A landscape with many peaks, sampled at points; each row gives a point and its height.
From any point a climber steps to the highest of the 6 points nearest to it. It stops when none of these is higher. Distance is the straight distance between rows; heights are no part of it.
q125: [-16,   1,   3,   0, -18,  14,  18,  -3,  -6, -15,  -5,   6, -17,  -7,   1,
  -1,  11,  -5,  -2, -16]  h=46.0
q749: [ -2,  18,   0, -12,  21,  -5,  19,  28,  17, -20,  21,   7,   4, -14,   6,
   7,  15, -29, -12, -11]  h=49.4
q165: [ -1,  17, -11,  -6,  22,  -4,   1, -12,  12,  -9,   2,  -8,  20,  -8,  11,
 -18,  11, -24, -22,   1]  h=58.9
q75: [ -5, -18, -25,   1,  11,   3, -27, -44,   4,  -2, -12,   0,  22,  -6,  25,
 -29,   4,  -1, -13,  14]  h=54.8
q961: [-10,   3,  23,   8, -56,  -4,  22,   0, -13, -13,  15,  27, -25,   3, -35,
  25, -34,  26,  28, -44]  h=59.0
q758: [-12,   3,  41,  -4, -43,  -6,  17,  20,  -2,   2,  20,  24, -10,  10, -40,
  44, -32,  19,  23, -32]  h=53.3
q648: [-10,   6,  -8,   8, -60,   8,  28, -19, -27, -18,   9,  20, -46,  -6, -35,
 -10, -24,  23,  28, -53]  h=60.6
q867: [ -5, -12,   7,   8,  -3,   9,  -4,  -1,   0, -12,  -6,  -1,  -4, -10,  22,
  -4,  14, -10,  -2,  -1]  h=39.4
q78: [-23, -29, -14,  18, -24,  18, -11,  -4, -37,   9, -37,  -4,   3,  24,  -4,
 -11, -25,  38,  20,   6]  h=34.0
q46: [-14,  18, -23, -15,  20,  13,  29,   3,  13, -26,  11,   8, -11, -18,   4,
  -8,  28, -37,  -7, -18]  h=46.9
q805: [ -8,  20,  15,  -7, -14,   4,  28,  26,   7, -13,  19,  12,  -8,  -3, -13,
  13,   2,  -5,  -3, -26]  h=55.6
q113: [-15,  47,  -3, -18, -24,  14,  50,  -1,   5,  -4,  17,  12, -13,  10, -44,
  -3,  -9,   1,   4, -47]  h=57.2
q467: [ 23,   1,  24,  -5,  21, -17,  -5,  45,  20,   2,  29,   5,   1, -16,   8,
  25,  12, -19,   2,   7]  h=46.3
q779: [-11,  54, -19, -19,  13,  11,  41,  10,  16,  -6,   8,   2,   6,   6, -22,
 -14,   7, -13, -17, -26]  h=41.4
q606: [ 10,  30, -12, -10,  30, -19,   0, -23,   5,  11,   1, -12,  33,  16,  -3,
 -29, -12,   2, -34,  12]  h=67.8
q927: [-13, -19,  14,   9, -33,   6,   8,  10, -14, -18,  -4,  15, -25,  -6,  -1,
  16,   0,   9,  16, -21]  h=70.7
q164: [-25,  28, -58, -33,  -5,  32,  31, -26,   1,  -6,   5,   4, -44,  -9, -37,
 -15,  32, -18,   7, -62]  h=41.6
q43: [  9, -24,   1,   8,  14,  -8, -31, -17,  -5,  -1,  -8,  -6,  17,  -4,  27,
  -6,  -1,  -1, -12,  24]  h=40.5
q257: [-13,  13,  -3,  13, -57,  11,  22, -12, -23,   6,  -9,  10, -18,  14, -37,
   0, -41,  31,  29, -32]  h=34.1
q437: [ 35, -21,  36,   3,  11, -24, -18,  39,  21,  14,  31,   3, -10, -18,   7,
  32,   3,  -1,  25,  32]  h=42.4
q688: [-16, -11,  -4,  10, -17,  16,  -3, -16, -21,   7, -23,  -3,  -1,  13,   2,
 -17, -15,  26,   6,   5]  h=45.5
q249: [ 36, -29,  -7,   4,  29, -30, -35, -20,  18,  -4,   0, -11,  28, -18,  37,
  12,   6, -18, -16,  22]  h=66.1
q784: [ -3,  39, -18, -13,  30,  -4,  19,   3,  19,  -8,   8,  -8,  22,   0,  -8,
 -13,   6, -22, -26,  -7]  h=57.4
q742: [-23,  27, -49, -24,   8,  32, -10, -58,   3,  17, -18, -15,  -3,  16, -31,
 -48,  20,  10, -12,  -7]  h=61.5
q90: [ -3,  -7, -25,  -7,  36,  -3,  -5,  -3,  15, -34,  12,   7,   5, -33,  34,
   1,  27, -51, -10,  -4]  h=59.1
q323: [-12,  10, -31, -10,   8,  10,  -8, -48,  -1,  11, -14, -13,  20,   7,   4,
 -42,   5,  10, -16,   7]  h=63.0
q353: [-17,   2, -12,   2, -42,  23,  25, -19, -18,  -4, -15,   6, -30,   0, -12,
 -14,  -3,  12,  10, -33]  h=46.4
q115: [-16, -11,   4,  10, -34,  14,  11,  -7, -21,  -4, -14,   2, -19,   1,  -2,
  -4,  -7,  15,  12, -13]  h=42.5
q633: [-17,   1,   8,  12, -38,   7,  13,  10, -23,  18, -12,   7,  -2,  27, -23,
  12, -41,  34,  21,  -8]  h=31.9
q525: [  8,   1, -18,  -1,  23, -14, -18, -34,   6,  -1,  -4,  -8,  25,  -3,  15,
 -15,   0,  -6, -24,  16]  h=47.6
q716: [-13, -17,   2,  14, -51,  20,  11,  -4, -28,  -7, -16,   8, -23,  12, -12,
  -2, -25,  26,  27, -24]  h=39.5
q997: [ 17, -25,  32,  16,   8, -20, -25,  40,  -5,  35,   7,  -1,  -1,  12, -10,
  27, -17,  22,  27,  43]  h=36.1
q517: [-12,   7,  -6,  -2,   0,   8,  -1,  -8,  -2,  -7,  -9,  -4,   0,   1,  11,
 -18,   9,   0, -10,  -2]  h=50.3
q967: [-16,  57, -27, -33,   7,  19,  56,   8,  17,  -8,  14,   4,  -6,   5, -38,
 -10,   7, -22,  -9, -41]  h=39.3
q332: [ 17, -16,  38,  14,   1, -15, -19,  33,   2,  20,  14,   3,  -4,   2,   2,
  27,  -8,  11,  16,  24]  h=39.9
q566: [ -4,  13,   0,  -3,   6,   6,  17,   6,   4, -14,   5,  -2,   5,  -5,   4,
  -6,   8, -14, -12,  -8]  h=48.7
q508: [-10,  44, -28, -19,  19,   8,  17, -22,  11,  -3,  -1, -11,  11,   7, -17,
 -29,  11, -13, -18,  -6]  h=66.7
q728: [ -7,  -8,  26,  10, -46,   2,  17,  10, -11, -12,   6,  22, -23,   4, -18,
  27, -16,  15,  23, -28]  h=49.3
q598: [ 26,   0,  -3,  -6,  41, -18,  -1,  35,  32, -15,  25,  -3,   8, -25,  19,
  17,  18, -44,  -9,  -5]  h=56.1
q824: [-23,   7, -19,  -8,  -9,  21,   5, -35,  -2,  -6, -15,   2, -13,  -7,  -1,
 -27,  18,  -4,  -4,  -9]  h=52.7
q81: [-14,  37, -15, -17, -32,  23,  45, -16,   1,  -3,   9,   5, -31,   5, -37,
 -16,  -1,   3,  10, -49]  h=54.9
q435: [ -4,  -5,  38,   8, -34,  -7,   5,  28,  -2,   9,  11,  16, -10,  10, -31,
  41, -23,  21,  26,  -9]  h=49.6
q129: [ 16, -28,  20,  21,   5, -13, -31,  19, -11,  21,  -8,  -3,   1,   8,   9,
  14, -12,  16,  13,  34]  h=26.3
q666: [ -6, -17,  28,  20, -20,  -4,  -8,  29, -17,  21,  -5,   5,  -1,  24, -20,
  27, -28,  30,  23,  10]  h=42.3
q484: [-19,  25, -35, -17,  -7,  33,   5, -46,  -4,  16, -22, -13, -11,  17, -23,
 -41,  17,  11,  -4, -10]  h=62.3
q747: [ -1, -10, -30,   7,  25,  -1, -25, -39,  13, -19,  -5,  -2,  23, -22,  34,
 -11,  19, -27, -14,  11]  h=57.1
q765: [-21,   6, -12,   6, -33,  13,  13, -12, -28,  19, -31,  -2,  -4,  34, -28,
 -16, -30,  43,  18,  -8]  h=44.0
q385: [-16,  13,   7,   0, -37,   8,  32,  -1, -11, -16,   5,  14, -27,  -1, -13,
   5,   0,   4,   8, -37]  h=57.3
q21: [-18,  24,  12,   4, -27,   7,  22,   7, -16,  16,  -9,   6,   0,  27, -29,
   2, -31,  28,   9, -10]  h=42.6
q473: [-17,  27, -38, -19,  13,  19,  -3, -50,   6,   7, -18, -13,   6,   4, -12,
 -39,  17,   1, -16,  -6]  h=62.5
q674: [ -8,   9,  24,  -2, -25,   2,  25,  19,   2, -15,  14,  14, -16,  -4, -14,
  21,   1,   2,   6, -29]  h=53.4
q777: [ 20, -19, -17,   0,  37, -18, -16, -10,  27, -25,  11,  -6,  16, -33,  38,
  13,  25, -50, -14,   8]  h=68.5
q549: [ -6,  48, -15, -18,  13,   1,  13, -25,  -3,  22,  -6, -15,  19,  32, -29,
 -34, -14,  21, -30,   4]  h=62.9
q379: [-20,  21, -17, -10, -23,  26,  23, -28,  -7,   1, -17,  -3, -21,   4, -12,
 -22,  12,   5,   4, -26]  h=55.9
q500: [-13,   3, -10,  -1,  -5,  11,  -2, -20, -17,  11, -20,  -8,  12,  15,  -1,
 -24, -10,  17,  -5,   9]  h=54.1
q233: [ 21, -49,  12,  14,  11,  -7, -38,   0,   3,  -8,  -1,  -5,  -1, -19,  39,
   8,  12, -18,   0,  26]  h=54.0
q469: [  4,  20,  -2,  -5,  18, -11,  -8, -14,  -2,  12,  -7,  -9,  26,  18,  -3,
 -24, -12,  12, -23,  16]  h=65.6
q248: [-21, -14, -27,  11, -49,  20,   9, -17, -39,  15, -35,  -4,  -9,  28, -21,
 -21, -39,  47,  34, -15]  h=38.2
q689: [ 12,  -5, -27,  -6,  52, -18,   1,  19,  28, -35,  17,   9,   5, -35,  28,
  14,  24, -54, -14,  -5]  h=60.4
q266: [ 13, -16, -35,   5,  31, -19, -30, -54,  17, -11,  -3,  -3,  34, -20,  32,
  -7,  11, -22, -25,  17]  h=56.4
q787: [-10,  23,  21,  -1, -12,  -2,  16,  16,   2,  11,   6,   8,   4,  16, -13,
   6, -11,  16,  -5, -10]  h=53.1
q53: [  4, -46,   8,  24,  -1,  -6, -31,  19, -26,  19, -13,  -6,   3,  24,   0,
  10, -27,  27,  21,  34]  h=15.1
q984: [-18,  53, -18, -25,  -9,  15,  43,  -2,  10,   8,   7,  -5,  -6,  17, -37,
 -20,   3,   0,  -9, -30]  h=50.6
q282: [ -3, -13,  24,  14,  -4,  -6, -15,  19, -18,  22, -10,   2,  13,  24, -10,
   9, -25,  30,   1,  21]  h=32.2
q571: [ -8,  36, -12, -14,   6,   3,  12, -15,   2,   8,  -5, -11,  11,  14, -11,
 -30,   2,   6, -14,   1]  h=64.5
q405: [-19,  16,   4,   4, -20,   7,   9,   0, -25,  29, -19,  -3,  13,  40, -29,
 -12, -37,  40,   6,   2]  h=38.6
q375: [-15,  48,  -1, -14, -16,  14,  32,  -9,  -2,  13,  -7,  -5,   3,  26, -32,
 -19, -11,  20,  -6, -17]  h=58.6
q141: [  2,  30, -23, -11,  32,  -6,  10, -21,  13,   0,   0, -13,  25,   2,   4,
 -25,   3, -13, -24,   6]  h=70.6
q337: [ 28,   8,   5,  -5,  36, -23,  -1,  28,  26,  -7,  21,  -6,  17, -15,  16,
  14,  14, -30, -17,   2]  h=53.5
q983: [-18,  45, -17, -21, -16,  18,  47,   2,  12,  -7,  13,   6, -15,   2, -37,
 -10,   9,  -3,  -5, -41]  h=52.1
q561: [-22,  15, -25, -14,   5,  19,  18, -15,   3, -20,   0,   3, -15, -15,   1,
 -17,  28, -24,  -8, -15]  h=52.9
q785: [ 41,  -6, -17,  -5,  48, -43, -14,  -5,  28,  -2,  12, -12,  34, -16,  27,
  18,   4, -32, -27,   9]  h=69.4
q277: [-19,  56, -40, -27,  11,  23,  29, -22,   9,   8,  -5, -12,  -5,  13, -39,
 -34,  18,  -9, -14, -22]  h=63.8
q195: [ 25, -22,  27,  -2,  11, -17,  -8,  44,  18,  -6,  27,   3, -14, -27,   9,
  34,  22, -17,  13,  19]  h=52.2
q280: [ -5, -13,  19,   4, -13,   7,  13,  17,   1, -22,   9,  14, -17, -16,  13,
  17,  20, -10,   2, -13]  h=65.4
q863: [-12,  37,   5, -13,  -1,   6,  34,  21,  13,  -8,  17,   7,   6,   2, -15,
  -4,   7, -11,  -9, -19]  h=48.9
q26: [ 22, -51,  24,  20,   0, -10, -32,  31,  -5,  13,   0,  -1, -15, -12,  13,
  26,  -3,  10,  35,  46]  h=35.5
q535: [ 41, -15,  -4,  -1,  40, -32, -16,   1,  25,  -2,  16, -14,  22, -20,  33,
  18,  10, -34, -16,  14]  h=73.9
q828: [ 17, -22,  22,   7,  12, -10, -21,  19,   1,   4,   6,  -5,   3,  -4,  17,
  16,   1,   0,   6,  21]  h=43.2
q594: [ 12, -44,  29,  12, -10,   4, -16,  27,  -3, -13,   5,  11, -31, -17,  19,
  31,  17,  -5,  17,  17]  h=43.8
q591: [  5,  23, -14, -12,  43, -10,  21,  34,  29, -24,  21,   5,   9, -17,   7,
   5,  10, -40, -13,  -9]  h=53.0
q28: [ 37, -23,  30,  11,  17, -32, -30,  32,   6,  29,  12,  -4,   0,   0,   4,
  26, -11,   9,  19,  44]  h=34.5
q231: [-14,  24,  25,  -8, -48,   3,  37,   5,  -9,  -5,  20,  25, -17,  14, -41,
  19, -33,  22,  21, -47]  h=59.8
q394: [-19,  30, -38, -23, -20,  25,  37, -29,   2,  -4,   2,   3, -36,  -7, -28,
 -19,  27, -12,   3, -50]  h=46.2
q813: [-19,  -4, -14,  -9,  10,  17,  10,  -7,  -1, -21,  -5,   6, -14, -27,  15,
  -9,  32, -25,  -6, -16]  h=45.9
q87: [ -7,  22, -21,  -9,  12,   4,  -6, -35,  -7,  11, -14, -13,  19,  14,  -4,
 -36,  -2,  13, -19,  14]  h=63.5
q746: [-18,  20, -20,  -9, -18,  27,  11, -32, -18,  21, -29, -10,   2,  31, -26,
 -41, -11,  31,  -1,  -4]  h=59.4
q753: [-20,  -9, -21,   1,  -6,  18, -13, -40, -13,   2, -26,  -9,  12,   8,   7,
 -39,  -3,  18,  -4,  10]  h=59.3
q224: [ 21, -40, -13,   9,  21, -11, -40, -32,   7,  -8,  -7,  -4,  23, -19,  40,
  -1,   7, -14, -11,  26]  h=59.5
q319: [-15,  29, -16, -12, -24,  24,  26, -24, -11,  12, -18, -10, -13,  19, -27,
 -26,  -6,  19,   2, -19]  h=56.6
q755: [  1, -23,  22,   9,  -6,   6,  -5,  18, -11, -12,   5,   5, -13,  -9,  17,
  12,  13,  -3,   8,   0]  h=35.7
q916: [ 26,  -5,  -3,   2,  28, -29, -25, -17,   5,   8,  -1, -13,  32,  -2,  18,
  -2, -11,  -3, -25,  18]  h=48.5
q2: [ -9,  10,   2,   1, -54,   6,  34, -15, -15, -16,  10,  21, -34,  -1, -32,
   3, -22,  18,  26, -53]  h=71.1
q732: [  8, -59,  -1,  18,   4,  -1, -48,   4, -17,   9, -18,  -5,  10,   3,  26,
   1,  -5,  17,  15,  36]  h=4.9
q675: [  4,  -3,  -1,   2,  13,   0, -11, -11,   4, -12,  -2,  -4,  14, -13,  22,
 -10,  12, -14, -12,   6]  h=45.6
q709: [ 21, -34,  33,  18,  -2, -12, -24,  36,  -1,  17,  13,   1, -10,  -7,   8,
  31,   0,   9,  21,  37]  h=40.1
q260: [  0, -15,  18,  11,  -7,   5, -14,  12, -12,   1,  -9,   0,   2,   6,   7,
  11,  -2,   8,   4,  10]  h=38.9
q512: [ 30, -18, -26,  -2,  33, -36, -25, -38,  20,  -5,  -1,  -8,  37, -14,  33,
  10,   4, -18, -29,  19]  h=56.8
q252: [ -8,  -2,  18,  13,  -5, -10, -10,  21, -15,  31, -10,   2,  11,  35, -20,
   6, -35,  36,   4,  20]  h=29.8
q851: [ 11, -10,  18,  11,   7, -17, -27,  16, -10,  32,  -3,  -1,  11,  29,  -5,
   9, -26,  26,   2,  30]  h=32.1
q183: [ 31, -16,   0,   2,  27, -26, -26,  -2,  14,  -1,   4,  -8,  19, -18,  29,
   4,   8, -22, -14,  16]  h=67.5
q744: [ 12, -57,   5,  24,   5, -13, -43,  20, -19,  17, -11,  -6,   3,  13,   8,
  15, -17,  23,  18,  47]  h=22.1
q406: [ -6,  10, -41,  -6,  23,   1, -19, -61,   9,  -4,  -9,  -6,  22,  -8,  11,
 -34,  13,  -7, -20,  14]  h=61.3
q506: [-13,  26,  18,  -8, -23,   8,  35,  13,   0,  -2,  13,   9, -10,   8, -21,
  12,  -4,   1,   1, -34]  h=60.5
q733: [ -2, -27,  12,  17,  -7,   0, -20,  12, -22,  11, -16,  -1,   5,  19,   1,
   3, -20,  25,  15,  22]  h=21.2
q957: [ -7,   9, -17, -11,  28,   5,  14,  15,  15, -31,  16,   8,  -7, -26,  17,
  -2,  28, -41, -10, -11]  h=50.8
q583: [-18,  19, -17, -10, -18,  21,  35, -11,  -7, -13,  -1,   8, -30, -12, -11,
 -12,  19, -12,   3, -39]  h=48.8
q630: [ 27, -15,  25,   4,  14, -18, -18,  31,  14,  10,  18,  -1,   5, -12,  15,
  23,   5,  -8,   6,  20]  h=45.8
q468: [  6,  10, -17,  -7,  40,  -9,   7,  16,  24, -25,  13,   0,  11, -23,  16,
   7,  17, -40, -17,  -6]  h=55.5
q104: [ 47, -22,  -5,  -2,  42, -52, -26, -15,  22,  13,   5, -12,  33,  -5,  25,
  23,  -8, -11, -32,  22]  h=65.9
q256: [  4, -31,  10,  15,   5,  -1, -28,   3, -12,  -1, -11,  -2,   5,  -3,  22,
   3,  -2,   4,   7,  20]  h=35.4
q826: [ 15, -20,   7,   1,  21,  -4,  -7,  25,  17, -27,  16,  -2,  -8, -29,  25,
  14,  28, -36,  -7,   0]  h=51.0
q909: [-20,  25, -47, -17,  15,  23,  -1, -45,   7,  -4,  -8,  -7,   2,  -8,  -2,
 -36,  30, -12, -10,  -1]  h=59.7
q281: [  3,  -2,  16,   1,  10,  -3,  -1,  19,   8, -10,  12,   1,   2,  -9,  14,
  12,  16, -16,  -4,   1]  h=40.4
q883: [  0,   4, -15,  -4,  25,  -2,  -6,  -1,  16, -25,   7,   1,   6, -24,  25,
  -4,  21, -40, -12,  -1]  h=52.5
q431: [-15,  12,  13,   7, -43,   7,  18,   3, -21,  19, -10,  10,  -5,  31, -38,
  13, -44,  36,  23, -18]  h=32.3
q966: [ 10, -13, -13,  -2,  30,  -7,  -8,   8,  20, -28,  14,  -2,   2, -30,  31,
  11,  27, -43, -13,   1]  h=59.6
q304: [-21,  35, -44, -26,  14,  24,  18, -27,  11,  -2,  -5,  -4,  -8,  -6, -15,
 -26,  24, -23,  -7, -22]  h=61.2
q270: [ 22, -38,  18,  11,   9,  -6, -25,  16,   6, -14,  12,  -1,  -7, -26,  30,
  19,  23, -20,   5,  17]  h=50.0
q271: [-13,   3,   8,   7, -36,  11,  17,   5, -15,  -1,  -3,   8, -18,   9, -15,
   8, -20,  18,   9, -18]  h=46.1
q880: [-14,  18,   8,  -1, -16,  10,  19,   4,  -3,   2,   1,   3,   0,   7, -11,
  -5,   0,   4,   0, -12]  h=51.7
q402: [-11,   2,  18,   3, -26,   7,  11,  10,  -8,  -8,  -2,  11,  -9,   5,   1,
  10,  -2,   9,   2, -12]  h=47.1
q573: [-11,  43, -29, -25,  11,  13,   8, -40,   4,  16, -12, -20,   7,  24, -26,
 -44,   2,  11, -22,  -4]  h=63.1
q854: [ 9, -3, 20,  4,  9, -6, -7,  9,  3,  7,  4, -5,  9,  2, 12,  5,  0,  2,
 -4, 12]  h=49.1
q894: [-13, -27,   4,  21, -35,  13,  -1,   9, -27,   1, -25,   8,  -8,  11,  -2,
   7, -20,  26,  22,  -2]  h=25.5
q157: [ 18, -37,  28,  17,  -1, -18, -27,  33,  -6,  29,  -1,   0,  -3,   8,  -3,
  26, -16,  23,  28,  45]  h=35.2
q232: [ 19, -35,  15,  10,   7,  -1, -31,   1,   0, -12,  -3,  -3,  -1, -17,  30,
  10,  13, -14,   3,  22]  h=50.9
q168: [ -8,  28,  -6, -14,  11,   4,  27,  17,  13, -20,  12,   6,  -1,  -7,  -6,
  -2,  13, -23, -13, -20]  h=44.8
q701: [ 15, -17,  11,   9,  15, -19, -27,  -3,  -9,  10, -10,  -8,  18,  11,  17,
  -4, -15,  11,  -9,  26]  h=28.7
q793: [  2, -28,  26,  18, -19,  -2, -13,  27, -10,  -2,   0,   5, -17,  -2,   1,
  26,  -7,  16,  15,   9]  h=39.2
q917: [ 37, -38,  15,   7,  19, -24, -35,   8,   7,   9,   7, -10,   8,  -8,  28,
  22,  -1,  -3,   4,  38]  h=48.0
q996: [  8,  -4,  34,  11,   0, -10, -15,  27,  -1,  19,   4,   4,   1,  15,  -5,
  24, -16,  17,  10,  19]  h=42.9
q941: [-12, -30,   8,  16, -15,  10, -19,  -2, -23,  -4, -19,   4,  -3,   2,  21,
  -1,  -3,  13,  10,  10]  h=38.3
q763: [-15,  36,   3, -11, -34,  14,  39,   0,  -3,   2,   5,   8, -13,  10, -28,
   2, -14,  10,   4, -36]  h=69.8
q492: [ -9,   9, -22,  -5,  20,   5,  -3, -27,   6, -15,  -5,  -3,   6, -17,  18,
 -20,  22, -23, -17,  -1]  h=48.3
q212: [  4,   6,   5,  -1,  20,  -4,  -4,  16,  13,  -7,   9,  -3,   8,  -9,  18,
   1,  11, -22, -10,  -1]  h=43.4
q17: [ 25, -36, -25,   6,  29, -21, -38, -42,  21, -11,   1,  -5,  31, -24,  46,
   7,  12, -24, -19,  21]  h=61.0
q888: [ 11, -15,  43,   2, -13,  -9,   0,  46,  13,   4,  24,  15, -14,  -3, -15,
  42,   1,  11,  23,   7]  h=52.6
q452: [ -1,  26,  14,  -9,   6,   3,  19,  26,  13,  -3,  18,   4,   8,  -3,  -7,
   6,   5,  -8, -11,  -8]  h=49.2
q782: [-21,  35, -42, -26,  18,  18,  34,  -9,  11, -17,   6,   2, -22, -13, -17,
 -12,  25, -29,  -3, -33]  h=53.9
q58: [ -7, -20,  -6,   8,  -3,  10, -21, -24, -10,  -1, -20,  -3,  11,   3,  22,
 -19,  -2,   7,  -1,  13]  h=65.8
q314: [ 21, -31,  43,   9,  -1, -19, -15,  46,   8,  22,  21,   4, -19, -18,  -5,
  47,   1,  11,  39,  40]  h=47.3
q510: [ 34, -47,   0,  10,  21, -19, -49, -14,  -6,  12,  -3, -10,  17,  -4,  30,
   9, -10,   4,   3,  41]  h=20.2
q923: [ 25,  -4,  12,   0,  26, -24, -19,  12,  16,   8,  13,  -8,  18,  -1,  16,
   8,  -4, -10, -17,  14]  h=58.8
q82: [ 14, -25, -10,   9,  24, -11, -28, -18,  12, -15,   3,  -5,  16, -26,  40,
   2,  20, -29, -16,  16]  h=62.4
q620: [  4, -39,  11,  17,  -3,   6, -27,   7, -11,  -8, -10,   1,  -4,  -9,  21,
   9,   6,   2,  13,  20]  h=41.5
q172: [ 37, -23,  16,   8,  23, -37, -33,  10,   5,  23,   6, -15,  15,   2,  15,
  14, -11,   7,  -3,  37]  h=36.4
q515: [-17,  18,  -9,  -4, -16,  18,  16, -18,  -7,   5, -13,  -6,  -6,   7, -10,
 -24,   4,   9,   1, -12]  h=52.8
q59: [ -8,  18,   6,   3,  -1,   1,  -1,  -5, -11,  11, -11,  -3,  16,  22,  -5,
 -16, -13,  16, -14,   9]  h=59.9
q526: [-20,   4, -17,  -2, -19,  23,   5, -30, -16,   7, -29,  -9,  -6,  11, -12,
 -30,  -6,  20,   7, -11]  h=55.1
q430: [ 13,  22, -11,  -5,  32, -22,   0, -10,  17,  -7,   8,  -9,  28,  -1,   9,
  -9,  -1, -22, -26,   3]  h=58.3
q837: [  4, -38,  30,  13, -23,   0, -10,  30,  -5,  -9,   5,  13, -30,  -8,   8,
  35,   3,  11,  24,   2]  h=41.9
q95: [-14,  37,   0,  -9,  -6,   4,  17,  -6,  -8,  17, -10,  -5,  11,  27, -19,
 -24, -14,  19, -11,  -3]  h=62.0
q110: [-17,  31, -36, -27,  -8,  32,  14, -39,   6,   8, -17,  -9, -16,   5, -25,
 -31,  17,  -2,  -5, -27]  h=61.4
q546: [ -9, -21,  16,  19, -20,   5,  -7,  12, -24,   6, -15,   6,  -4,  14,   0,
  16, -15,  20,  21,   6]  h=32.8
q324: [ -5,   6,  31,   4, -14,   0,  11,  24,   3,   1,   8,  10,  -6,   4,  -8,
  23,  -5,  11,   5,  -8]  h=49.0
q899: [-14,   7,   3,   4, -16,  12,   5, -10, -22,  11, -21,  -2,   3,  20, -10,
 -18, -14,  25,   0,   2]  h=52.3
q585: [  2, -15,  32,   9, -21,   0,   0,  26,   0,  -4,  13,  11, -17,  -4,  -6,
  30,  -1,   6,  14,  -3]  h=47.8
q411: [-12, -11,   8,   4, -18,  12,   0,  -3, -16,  -6, -14,   3, -10,  -1,  10,
  -1,   1,   7,   4,   0]  h=37.1
q208: [ 25, -17,  22,   2,  11,  -6, -12,  29,  17, -11,  20,  -1,  -3, -15,  17,
  23,  18, -16,   0,  13]  h=46.6
q149: [ 37, -49,   8,  21,  20, -30, -45,   9,  -4,  26,  -3, -10,   9,   4,  13,
  19, -19,  16,  10,  48]  h=26.0
q683: [ 12,   0,  27,   4,  12, -18, -16,  20,   1,  17,   4,  -4,  12,  14,   0,
   7, -12,   4,  -4,  21]  h=48.6
q722: [-16,  21,  -3,  -2, -31,  18,  22, -12, -19,  13, -21,   0,  -8,  20, -22,
 -15, -19,  24,   7, -13]  h=51.4
q752: [ 35, -11,  13,  -1,  28, -24, -12,  31,  31,  -6,  26,  -2,   5, -23,  20,
  25,  21, -31,  -5,  17]  h=52.4
q964: [ 22, -42,  34,  10, -11, -10, -13,  39,   5,   1,  26,   7, -30, -26,   6,
  40,  13,   2,  36,  32]  h=55.0
q720: [  2,   2,   3,   3,  11,  -5,  -9,  -6,  -8,   6, -12,  -9,  17,  12,  10,
 -15, -11,   9, -14,  14]  h=55.8
q937: [-11,  37,  -9, -10,  12,   5,  19,  -1,   5,   3,   5,  -6,  16,   4,  -8,
 -18,   2, -10, -15,  -4]  h=60.8
q217: [ 17, -27,  39,   3, -12,  -7,  -3,  43,   7,  -6,  28,   9, -23, -17,   1,
  42,  11,  -1,  18,  14]  h=65.7
q418: [-15,  -2, -19,  -4,   2,  11,  -9, -38,  -5,  -2, -19,  -5,   9,  -4,  10,
 -32,   5,   0,  -8,   6]  h=60.0
q905: [-18,  32,  -9, -11, -10,  15,  29, -13,   0,   4,  -7,  -1,  -6,   2, -13,
 -17,   8,  -2,  -6, -21]  h=49.8
q335: [-13,  -3,  -5,   3, -50,  14,  22, -12, -20, -14,  -5,  15, -34,  -1, -19,
   2, -14,  19,  21, -44]  h=59.2
q501: [  4,  29,   7,  -8,  21,  -9,   9,  13,  13,  -4,  10,  -3,  15,   3,  -1,
  -6,   5, -12, -15,  -1]  h=50.7
q904: [-16, -15,  13,  25, -16,  -8,  -7,  21, -30,  33, -18,   1,  10,  40, -27,
   8, -39,  43,  19,  16]  h=32.4
q768: [ 22,  19,  -8,  -8,  44, -22,   1,   9,  27,  -9,  17,  -6,  21,  -9,  18,
   2,   5, -34, -20,  -2]  h=50.1
q876: [ -1, -25,   1,   5,   9,   5,  -8,   8,   4, -26,   9,   4, -14, -27,  31,
   4,  32, -25,  -5,  -2]  h=38.7

Two climbers start at each pair of points below. Name the first point that both come to, or write never.
q164 / q813: q508
q157 / q28: q217
q467 / q208: q598
q468 / q452: never
q95 / q21: never
q281 / q883: q535

Where does a climber stop that starts at each point below?
q515: q141
q379: q141
q591: q535
q997: q535
q78: q141
q53: q217
q744: q217
q765: q141
q172: q535
q826: q535
